Points, in no order, along strands that fork and pass close to each other.
Two points are linked if the straight distance between their rows is under 78.9. Some points are linked to none.
gari: [-18 -45 -20  -2 -28   3  24   7   7  35   9   5   1 -14  53 -15 -20 -30
 -55  18]
Dabad: [ -6  12  18   5   3 -26  29   2  20 -27   1 -48  -9 -10 -54   8  17  -6
   4 -25]
mib: [  0 -14 -56 -23  19  30  55   5 -18 -36 -11  37  42 -19  34  -1 -21   5
 -12   1]
fezu: [  6  -4 -20   3  41  11  27  -6 -21  30  13   2  15 -32  46   7 -32   7
 -67 -20]
Rekuz: [ 17 -14 -38  17 -20 -20  36   6  12 -23  12  31  15   9   2  16  50  31
 -18  15]
duruv: [-15 -24   2  13 -60  20  20  13 -19 -36  19   0  17   1   0   6  32  11
 -26   5]
Nore: [ 13   9   0 -49  -9 -17 -57   6 -25  19  -9  49   1  18 -21 -21  24   9
  37 -17]
Bezor: [  7  -1   9   7  41  -6  24  -6  14 -23   1 -46   3   2  15  20  10  -8
   2  13]
lubig: [-34 -27   0  -3  17 -24  31  11   5 -18  34  15  13  -8 -20  16   2   8
   4   8]
fup: [-11  26   2   8  44  12 -25   4  29  29   4 -26 -26   8  60 -13 -45   2
   2 -36]
zarod: [ 21  -7 -65  14  42  29  28 -10  27 -53  -9 -22  21  -2  -4  -5 -10 -13
  35   6]
Mipe: [ 11  25  34  48 -10  12   8 -20  -4   3   0 -45 -38  15 -63  10  -2 -14
   9  -9]
Pov: [ 40 -11 -12  -1 -15 -28  19 -62 -21   5   8  -7   0   0 -56  58   1  -4
  46 -25]
ziz: [ 24  15  25  28   0 -12  -4 -12  -4  14  18   6 -20  24 -30  42  47   3
  -5  20]
sev: [-14  41  25  10  52 -24 -35  21  12   8 -12 -23  -1  11  21  -5 -20   0
   1  -3]
bivud: [ 17  14  21 -19 -72  17 -62  15  -4   5   3  29  12   4  -6 -13  29  10
  14  24]
Farar: [  3 -27  14 -42 -25 -34   4 -25 -23  27  10  18   9  25 -25   9  40  -5
  19 -19]
Geti: [-37 -30 -18 -11  27 -14  23   9   5  19  40   7  -4 -12  18   9 -16  -6
 -22  18]
viteg: [ -6  21  23 -12  36  25  -6  20  -5 -11   5 -19  -1  20  28 -19  16  -2
   2  -8]
ririg: [ -6 -18 -47 -27   7  15  51  15 -31 -20  -8  20  28 -23  46   4 -28  -2
 -46  20]
rogo: [ -8   7   2  -9  45   0  23   6  15 -11 -33 -48 -16  -5  29 -24  -5 -26
 -13 -35]
zat: [-15  35  33  -3  24 -33 -31  25   6  10   6   9   5   1  10   7  17   5
 -10   7]
lor: [  7 -20  -7 -11  21   6  35 -24 -12 -17  28 -22  10  16 -41  18  11  17
  20  25]
vogur: [-10  15  -7  -1  54  10  26  -9  -6  -2 -41 -37 -13 -18  44  -4 -41 -21
 -24 -53]
lapo: [-23  15 -35 -13 -31  45 -21  42  -5  22   1  27 -33   5  74 -10 -46  -8
 -42  -2]
lefo: [-25 -14   3  36 -21 -10  31   6  23  -9 -42 -74   6   8   5  30  -9   2
  23  -4]
nupak: [ 29  50  43  -3 -27   2 -25 -21 -18  20  27  -9 -22  -8 -45  26  30  -4
  11  -6]
Tek: [ 12   0 -34  65 -19 -17  10 -45 -13 -14 -22 -32 -43  -1 -59  32  -3  12
  28  -5]
legen: [ 11 -12 -27  53 -48 -12  -2 -41 -42  11 -56 -48 -31 -15 -59  40   0   2
  20  -5]
saz: [ 30  27  26 -15 -17  -4 -47   4  40  12  -4  13  -3   7 -14 -15  25  -3
  36   8]
Kupup: [ -2 -43 -48   8 -37 -13  47   8   9 -16  -7  24  21   9  45  -4  -5   5
 -31  30]
dep: [-26  30   6   5  36  -8 -42  20  31  20   0 -17 -25  13  26 -11 -47   7
  26 -11]
Ves: [-19  18  41  12  10  -7   8  22  36  -7 -18 -32   1   9 -13 -29  -9 -22
   8 -35]
Duves: [-14   4  -3 -37   0  11 -26  18  12  37  15  17  -8   4  33 -46  -5   8
  -2   1]
rik: [ 17  -9  10 -30   4 -26 -65  -8  23   7  -8  45   6 -26  -7 -13 -27  23
  63 -17]
rok: [-23   1  20  14  45 -18  39  22  18  -2   5  -6   7 -10   6  -5 -27 -12
 -23 -22]
duk: [ 19  13   7  68  -7   2  11 -43 -14 -12 -13 -47 -47 -10 -53  17   3   3
   1  -8]
zez: [-17 -13  20   0 -31   7   7  -8 -21 -23  31   1   1  -5 -26   7  45  19
  -7 -21]
Sezep: [-18  15  -8  -2  -5   0 -42  34  -5  38   7  31   0 -30  13 -40 -26  -6
 -55   4]
regin: [  8  15   8 -29  13  -2 -48  -6 -16   0   1   1 -18  27 -33 -21  36   3
  27 -16]
bod: [-16   0  24 -16 -48  -5 -12  22  11  27  13  15  13  18  28  -1  24  -3
  -6  28]
sali: [ 37  29  20 -14 -38  28 -56  20  18  -3   1  23  -4 -12 -21 -28  40  11
  14  13]
vez: [ -9  20  12  -2  42  30  12  12  15  22  -4  12 -12   1  61  -9 -26 -24
 -16 -36]
zan: [ 35  18  13  49   2  22  27 -21  -5 -34  21 -18  -2 -16 -21  14  30  28
 -17 -14]
vuruv: [ 50  17 -38  38   1   9  28 -49   4 -16   1 -33   7   0 -63  -5 -17  20
  29  13]
Foge: [ 34  -1  -5  10   1  40  59   5   3 -29   9  -2  29 -12  -7  25  18  -8
 -10  22]
kosi: [  2 -38 -43  10 -38 -35  34  -2  16 -11   8  31  24   6  17   4  21  21
 -15  30]
bupar: [ 12  19   1  41 -44  -6 -19 -29 -20  23 -53 -68 -44   4 -43  18  17  -6
  14  -4]
resu: [ 20  18  10 -16  24   0 -49   6  30  14 -10  11  -2   7   1 -37  -6  12
  34  20]
Lugi: [ -5  -3  -7  28  15 -24  25  -2  24 -32 -20 -63   3   1   2  35  -4   0
  16   4]
Sebos: [  8 -44 -31  17  38 -30  -3 -38  10 -23   7   4  27 -11 -23   3   9  12
  21  12]
berip: [  3  30  33  21  20 -20 -16  19  16  -6   8 -11 -13  23 -17  21  32 -10
   4   8]
zam: [ 19   9   9  20 -37   4  -4 -26 -25  13  27  17 -34  12 -22  21  59  11
 -15   7]
dibav: [ 26   3   9  42  14  14  45  -4  13 -49  -5 -16   6  -9 -32   1  26  -1
 -11 -29]
lupo: [  0  33  17 -37   0  34 -10  40   2  -5  16  -2   0  14  10 -19  18   1
   3  13]
Fiz: [  6 -17 -55  29  35 -10  -3 -17  32 -44   4 -22  29  -5 -21   4 -11   1
  34  22]
zil: [  7 -16   2 -10   2 -14  12  -1  -2   1  15  -6   0   7  11   5  50  -1
 -19  26]
lufu: [ -8  15  18  14 -19 -40 -18  -1  19  10 -27 -36 -27  28 -48  25  17 -16
  29 -25]
tufov: [ 29   8   5  -1  27  27  56   0  10 -32 -12 -15  13  -4  15  28  15 -25
  -2   5]
kif: [ -6 -33  -3  13  21 -44  -2 -41  -2 -21  -4 -14  13   0 -27  27  10   8
  26 -11]
zered: [-25  11  29  26 -39 -25  -3   5  16   7 -42 -66 -10  25 -25  30   3   0
  28 -10]
mume: [  5 -14  14 -40 -34 -26 -32  -4 -31  30  -8  33   8  24 -26 -14  37 -18
   8  -1]
rebit: [ 47  22 -40  26 -22 -28  11 -69  -1   3  -2  -9  -1  -6 -56  47 -14  16
  51 -15]
vif: [  5  -4  -6   8  57  11  48 -13  11 -15 -24  -7  28 -32  30  24 -57 -27
  -1  -9]
feda: [  4  26  -7 -11  38  17 -23  30  43   5   6  18 -26   0  29 -25 -55  31
  36  -3]
Zon: [-19  -9  16 -42  20  -7 -52 -11 -42  32   2  16  16   9   3 -35  -4  12
  11   4]
Duto: [-16  16  -9 -11  12  40  -2  26   4  27  13  28 -20  -1  74   4 -14 -13
 -27 -20]
niv: [ -6  -1 -10 -31 -44 -23 -59  24  -1  20 -13  61   4 -12   1 -34 -30  27
   8  21]
Kuv: [ 11   1  33  34  -8  -1 -27 -39 -35  -5  12   7 -12  14 -40  36  37   6
  16 -38]
Tibi: [-15   2  22 -30  26 -15 -61 -16 -16  41   1  14  15   6  -1 -24 -38  16
  32 -19]
Tor: [-51 -24   9  -9  15 -19 -12  11   0  38  35  21 -12  -6   6 -10 -16 -11
 -18   3]
vozaz: [-12 -45 -41   8 -34   6  31   4 -10  -4 -17   6   7 -19  55  -5 -49 -23
 -67   8]
tega: [ -1  12   6 -11  62  25  37 -10 -11   8 -27  -9  -1 -29  31  12 -52 -40
 -33 -31]
Mam: [ -9   3  34 -13  30 -38 -18 -14  -2  14 -14 -30  10  13 -22  -8   1 -15
   8   1]
nepo: [-44 -18  21  -7  14 -15 -41  16   1  22  19  34 -10  11 -18 -20  -5  -7
  18 -12]
Sorot: [-15  23  -5 -33 -22  40 -13  53 -11 -11  -6  16  -4  19  46 -24   8  -9
 -19  20]
kina: [-26 -30 -24   1  23  21  45  14   6  12  23  27   4 -22  35  21 -37 -28
 -30   7]
Bem: [-33  -3  47   0   7  -7 -35   9  -1  -3  17  10   9   5 -29 -10  12  -2
  20 -21]
ririb: [ -4 -17 -11 -28   7  13  42  24 -23  -2  -7   9  16  -9  33 -11   0 -14
 -43  20]
lazad: [ 25  -1  -5 -13  11  17 -19  26  42   7   4  41 -13 -27  38 -31 -40  41
  25  17]
mav: [-12 -19 -21   6  38   8  48   6  23  -8  18  20  31 -35  35  28 -44 -14
  -3  10]
ler: [ -2   6   7 -14 -82  -2 -44  21  -4  -5  -4   0  -5  25  15  -8  33  -5
 -16  29]
midid: [-26  -8  20 -30  -7  -3 -35   1 -49   5   6   4  27  -3  14 -23  13  18
 -22  12]
mavok: [ -4   4  13 -18  14 -25 -64 -15  19  30 -19  14  -2  -5 -11 -27 -66  22
  51 -24]
pirom: [ 25  44  37  28 -19   1 -28 -34 -10  18   2 -31 -43  -4 -57  20   5 -18
  20  -7]
fub: [  8 -25 -50  -6  46  14  45 -13  20 -50  -1 -25   0 -11  23  -1  -3  -2
  17  -4]
gavi: [-29 -38  -5   0 -42  -6  -8  12  -5  26  -1   2  -2  16  52 -15 -15 -25
 -43  35]
vasum: [  1  -6  -5 -42  -1 -12 -60   3   7  20   6  50   0 -31   9 -24 -40  40
  35   8]
ruk: [-16 -23  13   9 -43  37  37  24 -13 -32  -1   9  29  -2  30   3  21 -17
 -32   3]
Tupi: [-11  21  28   3  -8 -30 -28  12  31   4 -26 -24 -16  32 -29 -28   4  -1
  36 -39]
tanes: [  1  11  29  16  12  11  49  13  18 -35 -20 -45   3   5 -27  -8  -1 -22
   2 -26]
loza: [-14 -32 -28   9 -21  28  46  -6 -11   6 -27  38   5 -14  69  20 -38 -31
 -51   1]
Rar: [ 23 -10   7 -19 -28 -19  25 -45 -35  22  23  13  -3  17 -52  38  29   6
  20  -9]
Dobe: [ 51   2 -36  32   0  28  24 -28  11 -30  16  -3  28 -20 -50  -5   8  14
  10  24]
Lof: [  7 -33 -37 -15  28  18  46  -9   3 -33  11   4  38 -21  18 -17  -5   9
   2   6]
tirat: [ 26 -11 -11 -30   4  18 -38  24  32  12  -6  36 -11  -4  27 -39 -11  24
  22  51]
zaka: [ 20   9 -21  14  11 -15  39 -27  -2 -22   4 -34  -4  17 -63  32  -8  21
  29  14]
Lirer: [ 29  -1 -16  34 -49   4  30 -13 -11 -12  27  22 -15  -1 -21  28  47  29
 -21  16]
fodi: [-27  -3  10 -13 -40   2 -10  37  11  37   2  23  -1  25  36 -21 -11 -18
 -26  38]
rolu: [  5   6 -11  -2  42  21  42 -13 -10   4 -21  28   9 -46  55  19 -28 -15
 -48 -35]
nor: [-17   0  38   4  -9   7 -19  14 -11 -15  19  12   5   5 -20 -17  42   9
  -8 -18]
nuven: [-38 -20   6 -14   0  -7   2   1 -36   6  18   7  20  -2  32 -19   4  28
 -37  -3]
zufa: [ 32  22  40 -15 -30   6 -42 -15 -19  29  13   9  -1   9 -40  14  38 -14
  16  13]
sunid: [ 21  12  21   6 -54  11 -42  -6 -43  26   9  36 -15  28 -34  15  40  -4
   1  17]
med: [ 21 -15 -20 -14 -20 -12  32 -32 -22   3  24  13  16  19 -42  34  23  29
  16  28]
relez: [ -9   9   6 -37  19  30  38  28 -16 -11 -21  25   2 -11  31 -22   7 -36
 -39 -15]
mugap: [ -3  21  13  -6  20  11 -64   0   2 -20  -2 -18 -22  26 -12  -9  16  17
  51 -11]
nubup: [-29  12 -15 -23 -34  28  -2  38 -23  -1 -17  13 -13  23  74 -11 -23 -20
 -41   6]
dubub: [-12   1  -5 -17  17   0   7  28 -18  34   0  17   0 -15  26 -29 -19 -13
 -60   8]
kuzi: [-32 -12   7  18  26 -37  33   7  23 -35   5 -16  10 -11 -28   6 -10   5
   8 -25]
vulof: [-14  -2 -15 -17 -37 -13 -57  30  13  36  -2  42  -4 -24  10 -53 -27   2
 -22  21]
fov: [ 32 -24 -21  14 -18  17  24  -8   3 -27  17   7  44 -27 -20  11  19   9
  -7  43]
logi: [-18  14  15   8  29  13 -29  11  -2 -21 -19 -53 -18  31   0 -18   4   2
  24 -15]

Follow the links from the first point to the second, and from the first to the third. Name the last point that the two ways share.
rok / nor / tega: Geti
gavi / viteg / zat: dep
Mipe / zat / Rekuz: zam
mav / lufu / zez: Geti
legen / Rekuz / sev: zam
Rekuz / vozaz / mugap: dep
rebit / sev / Dabad: Rar

A fork is a point with three links. Follow the links from the first point to the second and name the forks in between, in order.
zarod / Sezep: ririb
Ves / tega: tanes kuzi Geti
pirom / gari: zam dep
gavi / vez: dep
duk / Lirer: zam
saz / Pov: dep Rar

Name the points in between on the shortest way along the links from the first point to the second, in order.
Kupup / zat: kosi Rekuz Lirer zam ziz berip
dibav / rebit: tanes Ves Tupi lufu zered lefo Lugi Bezor tufov Foge fov Dobe vuruv zaka lor med Rar Pov
zered / fezu: lufu Tupi Ves tanes Dabad kuzi lubig Geti kina mav vif tega rolu
bod / Sorot: ler bivud sali saz resu tirat lazad feda dep fup vez Duto lapo nubup
